Points, in no order, along strands that fork, close into loops and pass close to each other.
In the rows, zero is written as 128.
Two points are linked if the straight distance between their rows is under 126. Some points are linked to none.
Z_835: [100 107 128 129 151  92  92 104 134 158 107 141 112 132 128 125 202  97
 140 152 181 152  97 165 114 178 168]
Z_211: [111 151 152 147  91 109 136 101 127 102 140 157 131 123  81  79 151  85
 165 122 158 145 136 150 146 111  77]
Z_370: [160 124 109 139 129 149 125 111  90 107  62 123 115 128 152  98 155 148
 143 133 174 166 163 110 149 127 163]
Z_377: [109 187 154 121 106 168 168 139 166 150 190 101 117 145 105  76 117 130
 139 103 126  82  83 102 142 111 131]
Z_845: [108 155 174 152 124 133  96  63  97  96  32 152 113 135 125  67 142 105
 180 143 163 110 177 146 105 143  92]
Z_285: [150 119  91 160 143 128 122 157 124 150 116 107 131 148 146 167  90 134
 140 162  91 170 114 153 131 159 136]
Z_650: [111  94 166 118 144 117 164 139 132 123 148 128 119 124 186 159 172  57
 125 176  84 140 102 157 115 162 105]
Z_432: [129 184  74  83 134 145 128 139  94 128 153 159 139 100 148 116 136 131
 119 142 131  58 149 166 132 113 140]
Z_528: [135  80 151 140 165  78 117 119 150 158 180 109 157 176 135 201 171  79
 134 128 159 151  72 147 118 177 154]
Z_606: [159  76 133 122 144 139  95 124 131 107  78 119 187 136 106 146 138 181
 163 124 176 171  97 137  72 162 150]
Z_857: [112 133 132 112 108  88 110  55 136 137 106 128  76 117  70  60 148 131
 149 129 217 166 113 143 164 131 106]
Z_391: [106  87 124  96 110  96 149  89 140  98  97 150 125 124 141 109 185 101
 140 179 212 176 120 181 160 148 116]
Z_108: [141  94 148 138 118 154 113 143  95 101 138 150 113 127 131 138 127 142
 117 103 103 129 132 158  67 130 122]
Z_662: [102 182 163 123 104 128 163  98  82 107 144 175 113 105 111 102 117  53
 115 123 126  82 194 148 142  95  88]
Z_447: [167 111 127 138 163  63 104 120 129 150 187  86 147 167 114 180 163 102
 143  79 150 182  70 119 139 162 139]
Z_136: [106 123 161 133 128 142 133 141  95 108 124 149  89 112 180 130 176  69
 134 159 114 124 141 150 119 142 116]
Z_284: [107  97 159 128 170 106 122 128 174 138 130 128 146 159  93 141 142  98
 132  69 160 173 108  77 129 174 158]
Z_465: [ 96 168 152 122  99 110 202 141 121 162 178  97 114 158 143 139 118  70
 130 166  91 138  68 175 149 148 114]
Z_290: [168  94 100 117 140 150 108 163 182 168 183  41 194 133 110 175  92 190
 122  98 102 169  98  99 122 103 127]
Z_98: [132 130 132 153 106 168 136 145 176 116 155 126 130 145 127  80 166 131
 151  95 160 142 133 109 141 115 149]
Z_966: [131 154 149 109 132 140 163 164 151 169 207  73 153 146  95 170  70 160
 111  99 138 102  39 106 146 116 146]
Z_689: [145 136 129 139  93 126  89 116 125 165 163 109 160 117  75 119 159 148
 163 119 144 112  94  98 122 115 131]
Z_663: [156  89 111 139 186 106 116 137 112 146 111 112 127 111 114 176 127 153
 103 110 114 185  97  90 103 161 161]
Z_825: [139 175  61 106 140 140 123 149 117 127 134 139 152  87 111 134 133 154
 125 130  96 110 129 135 139 123 128]
Z_846: [154 103 139 118 179 108 100 123 137 147 195  80 135 158 100 113 131 146
 144  48 172 152  59 121 141 166 136]
Z_559: [117 139 111  92 142 135 101 125  86 104 134 175 122 106 129  93 151 132
 133 131 154  79 156 178  98 139 128]
Z_337: [ 88 168 136 122  95 130 163 123 105 126 109 164 137 112 111 129 132  71
 134 177 177 109 142 139 201 111 129]
Z_8: [122 182 152 138  98 124 161 138 151 169 192  89 119 174 120 118 126 103
 154 120 118 121  57 134 131 140 130]
Z_889: [ 90 150  98 122 118 166  88 140 143 146 100 141 152 115 100 104 167 129
 140 103 137 115 163 129 111 140 168]
Z_886: [133  96 115 129 120 117 118 165 180 114 117 110 116  97 120 174  45 179
 105  95  61 155 136  89 120  84 111]
Z_396: [133 106 144 127 127 139 102 137  56  96 118 158  96  98 177 158 113 118
 118 134  74  90 163 181  80 119  85]
Z_198: [135 109 121 116 150 112 103  82 140 149  80 113 124 151  98  49 155 179
 141 126 162 149 112  97 106 167 161]
Z_707: [ 94 111 126 142 135 148  95 113 141 150  83 122 141 129 119 124 174 119
 147 105 151 152 119 153 107 181 166]
Z_495: [121 150 138 111 113  84 170  99 178 150 162 131 138 159  83 107 138  87
 157 142 164 155  78 102 172 146 131]
Z_433: [134 166 143 107 113 133 165 191 152 179 203  56 125 131 114 159  47 180
  88 115  91 114  71  81 106  70 148]
Z_310: [141 121 103 154 146 164 131 158 134 119  88 120 122 140 154 122 119 141
 129 123 108 172 154 112 132 144 169]
Z_592: [130 100 137 126 128 148 123 120 124 113  91 118 168 146  89  48 118 208
 116 103 134 129 167  87 109 115 126]
Z_219: [162 132 123 138 113 133 101 147 160 180 180  63 169 138  93 144 131 161
 144  89 102 146  86  73 125 105 126]
Z_65: [121  76 145 144 150 101 103 171 151 136 117  88 153 136  92 140  78 205
  95  78  82 152 127  58 124  97 119]
Z_351: [107 161  98 102 119 123 116  79  68 104  96 159 118 120 144  86 158 110
 125 120 194  99 208 207 166 112 107]
Z_670: [115 162 141 136 110 139 125 170 100 106 151 144  96  99 197 167 153  64
 126 144  68  96 158 154 140 103  89]
Z_488: [147 125 121 160 124 124 135 126  68 156 124 136 101  99 140 167 119 138
  86 144 112  99 120 114 149 114 162]
Z_274: [138 136 121 118 123 133 120 102  54  89  67 145 116 140 190 112 142 110
 156 175 135 138 183 171 133 153  99]
Z_995: [103 180 168 153 114 143 123  89 100 104 111 159 110 144 143  69 119  42
 147 141 159  71 225 156 135 100  89]
Z_923: [147 121 128 143 168 102 129 151 148 165 174 108 118 140 130 184  99 138
 120 137  96 120  51  99 128 147 143]
Z_47: [133 135  74  59 151 144 117 121 140 125 114 144 156  96  92  90 151 139
 155 146 156 173 126 124  94 152 152]
Z_134: [139  93 142 131 178 118 102 127 145 143  89  92 149 150 101 132 147 145
 138  85 146 195 107  53  94 174 180]
Z_895: [122 146 157 115  97 131 158 144  89 125 153 162  80 131 172 147  78 100
  75 138  79  66 186 133 105  80 122]
Z_74: [ 89 118 154  95 127 129 119 104  94 105 127 180  87 103 131  63 172  93
 130 130 193 108 150 179 111 135 132]
Z_805: [139 124  85  99 146 171 124 141 133  97  78 119 182 114 113  92 104 190
 124 100 116 147 183  99 125 128 126]
Z_744: [108 166 143 134  94 158 141 118  93 124 136 146 103 112 121 122  96  91
  98  83  74  79 194 144 112  94 100]
Z_446: [126 124 150 159 100 122 111  92 110  97  80 148 120 111 120 145  85 140
 127 104  60 109 163 128 101 114  59]
Z_502: [118 134 143 130 119 133 120  95  50  71  66 158 129 139 184 112 160  96
 132 131 159 106 227 206 127 120  83]
Z_725: [132  76 143 142 121 131 123 143 165 122 131 130 169 155  92 110 106 190
 110  96 107 120 131  88  89 112 135]
Z_102: [134 136 106 135 141 144 140 174 137 162 158  84 161 127 112 108 104 196
  97 121 113 105 116  88 167  96 158]
Z_734: [115 142 134 164 134 150  82  84 127  98  95 129 108 111 112  58 169 158
 155 100 175 100 134 155 148 131  99]
Z_918: [122 135 102 116 132 157 153 126 170 128 146 128 117 141 150  90 155 117
 141 150 174 143 106 148 156 145 160]
Z_64: [125 149 114  99 144 137 107 142  51 106 131 156 117  97 203 153 146  86
 121 155  98  59 169 185 132 120  88]
Z_162: [156 127 161 138 146  81 126 161 169 170 207  70 138 179 110 197  53 150
 119 103 113 106  46  87 140 118 137]
Z_444: [136  97 170 155 128 105 142 119  87 115  88 164  94 151 184 119 164 104
 121 174 103 116 155 121  87 140 136]
Z_373: [127 166 114 104 102 181 141  92 121 114 110 130 120 139 127  54 100 105
 154 125 150 119 195 134 149 124 119]
Z_737: [129 151 125 114 119 120 183 136 140 148 158 126 111 135 168 144 127  77
 116 168  63 132 105 142 112 147 129]
Z_681: [105 151 139 115 102 137 118  57 125 119  65 146  92 142 115  40 130 105
 162 149 181 128 187 145 145 140 115]
Z_787: [158  47 131 153 137 139 121 149 167 115 137 108 148 134 146 211 110 157
 106 110 110 175 110 134  74 130 142]
Z_375: [149  71 118 149 133 148 100 146 164 121  78 112 173 154 130 178 100 173
 147 126 116 170 125 114  70 152 140]
Z_101: [133 144 101 111 127 179 148 117 108  98 104 152 136 134 189 139 104 102
 125 168 156  81 170 161 184 121 121]
Z_591: [110 195 107 105 113 168 149 123 151 128 143 122 107 150 142  46 117 131
 149 139 165 100 134 153 179 120 135]
Z_126: [106 163 152 129  86 116 181 131 119 112 144 178 144 130 128 138 114  89
 112 170 119  76 149 133 159  88 109]
Z_711: [149 105  93 126 111 173 136 168 155 164 154  57 164 111 124 144  73 211
  92 106  86 140 127  98 135  89 129]
Z_439: [110 153 136 163  93 115 142 132 121 146 147 124 120 118 102 157 172  71
 133 101 111 154 119 118 159 131 133]
Z_547: [153  92 109 122 171 116 124 123 140 138 111 134 121  98 134 169  62 189
  77 156  87 106 124  76  87 112 151]
Z_268: [148 113 141 125 119 117 162 124  90  95 104 175 104 150 185 148 109 114
  91 169 107  96 193 114 107 105 139]
Z_566: [139 107 122 139 155 107 133 127  85 136  88 149 115  98 108 169  84 140
  93 141  91 133 123 103 115 151 137]
Z_544: [168 134  91 108 111 165 119 115 134 112  98 137 128 112 185 162 120 150
 124 145  77 101 181 112 100 102 112]
Z_962: [150 112  90 155 144 116  95 165 178 142 105 104 158 150 127 173  74 174
 146 160  71 152 119 115  97 140 131]
Z_990: [127 161  82 129 112  97 148 168 127 116 146 153 142  96 123 190 125 124
 114 146  73 132 121 156 134 108  97]
Z_297: [150  69 158 169 140 133 106 154 151 102 154 125 125 150 140 165 141 146
 132  87 123 138  89 134  93 147 126]
Z_170: [ 89 118 177 159 157 102 100 121 145 126 133 137 103 148  91 117 166  85
 148  80 173 141  87 113 147 166 136]
Z_578: [118 105 139 148 135 110 116 135 151 111 122 175 145 154 127 122 151 133
 142 151 141  92 108 146 119 147 136]
Z_230: [147 126  98 102 127 164 107 121 135  94  74 135 140  87 141 136 102 178
 115  93  73 111 189  75  93 101 106]
Z_531: [115 111 116 119 122  68 101  77 159 166 109 110 108 156  78  65 172 140
 146 119 207 178 105 121 146 157 157]
Z_784: [118  78 166 139 165  91 127 122 119 141 134 134 112 150 158 153 165  75
 128 160 136 154  71 147 115 185 148]
Z_714: [123 143 126 129 119 160 115 182 150 119 147 145 102 104 189 192 133  87
 131 156  73 103 137 122 105 105 135]
Z_452: [107 160 123 123  94 169 108 139 131 137 140 144 142 116  99  99 127 132
 133  90  92  81 177 113 100 108 130]
Z_402: [167 113  96 135 139 114 164 135 167 134 163 107 150 150 143 148 165 133
 134 141 155 174  86 122 149 140 158]
Z_43: [ 95 161 156 125  99  78 166 102 129 139 133 149 122 122  97 107 160  56
 150 172 159 142 104 134 183 127 100]
Z_125: [ 92 109 154 101 103  86 103  65 138 100  81 139  72 109 105  87 175 105
 157 163 228 192 124 193 152 132  80]
Z_817: [149 171  86 118 105 130 198 158 128 149 161 103 130 122 133 134 100 174
  77 128  97 109 135 105 160  84 148]
Z_673: [154 130 148 139 136 126 143 127  78 137 151 136 104 101 104 118 118 137
 113 128 153 112  93  84 164 115 151]
Z_771: [ 79 137 146  83 108 121 136 109  60  99 132 159  97 102 158  77 181  60
 119 149 184 106 194 215 144 112 105]
Z_775: [149 123  80 118 126 114 128 168 156 111 142 131 119  90 147 199  68 153
 101 134  54 164 129 133 106  95 114]
Z_920: [120 116 126 155  80 115 106 126 168 132 100 122 123 129 106 158  65 151
 121  97  37 141 151 111  97 102  87]
Z_143: [153 134 109 148 103 173 130 108 131  91  99 137 140 123 172 137 151 137
 146 136 125 107 157 143 151 117 101]
Z_203: [ 83 112 146  99 118 117 138 100  89 113  82 167 134 103 143 124 168  64
 143 201 184 132 151 161 164 139 125]
Z_124: [105 188 158 153 132 156 141 145 110 111 148 130 105  99  93 104  89  99
 139 100 125 105 119 124 180 115  94]
Z_81: [142  94 113 115 190 114 110 155 158 132 174  83 184 157  90 103 114 191
 132  88 173 144  72 118 160 148 139]
Z_987: [111 119 152 146 135 121 118  95 108  83  69 171 141  92 103 153 132 135
 128 116 118 112 124 129 136 144  80]
Z_594: [175 126 102 131 127 102 190 138 146 116 164 130 138 129 134 153 131 165
  95 152 127 135  96 106 154 106 135]
Z_368: [167  84 117 143 187 106 110 163 149 171 167  89 117 125 132 163  75 194
  87 129  97 129  86  78  99 114 161]
Z_63: [113 150 117 106 140 124 143 131 158 192 167  91 135 156  84  60 118 151
 132 120 168 132  81 114 156 142 169]
Z_428: [144 138  99 146 131 148 112 157 170 157 134 123 110  99 165 196 144 133
 107 149  74 117 128  87  83 103 168]

A tip is a point with one link. Name the tips that can be reached along the links from each point below, in the order of the rows.
Z_825 => Z_274, Z_101, Z_987
Z_290 => Z_845, Z_98, Z_689
Z_566 => Z_433, Z_170, Z_673

How many points has the smallest loop of links through each point below? Write none if it is on no loop.
Z_268 => 11
Z_846 => none
Z_162 => none
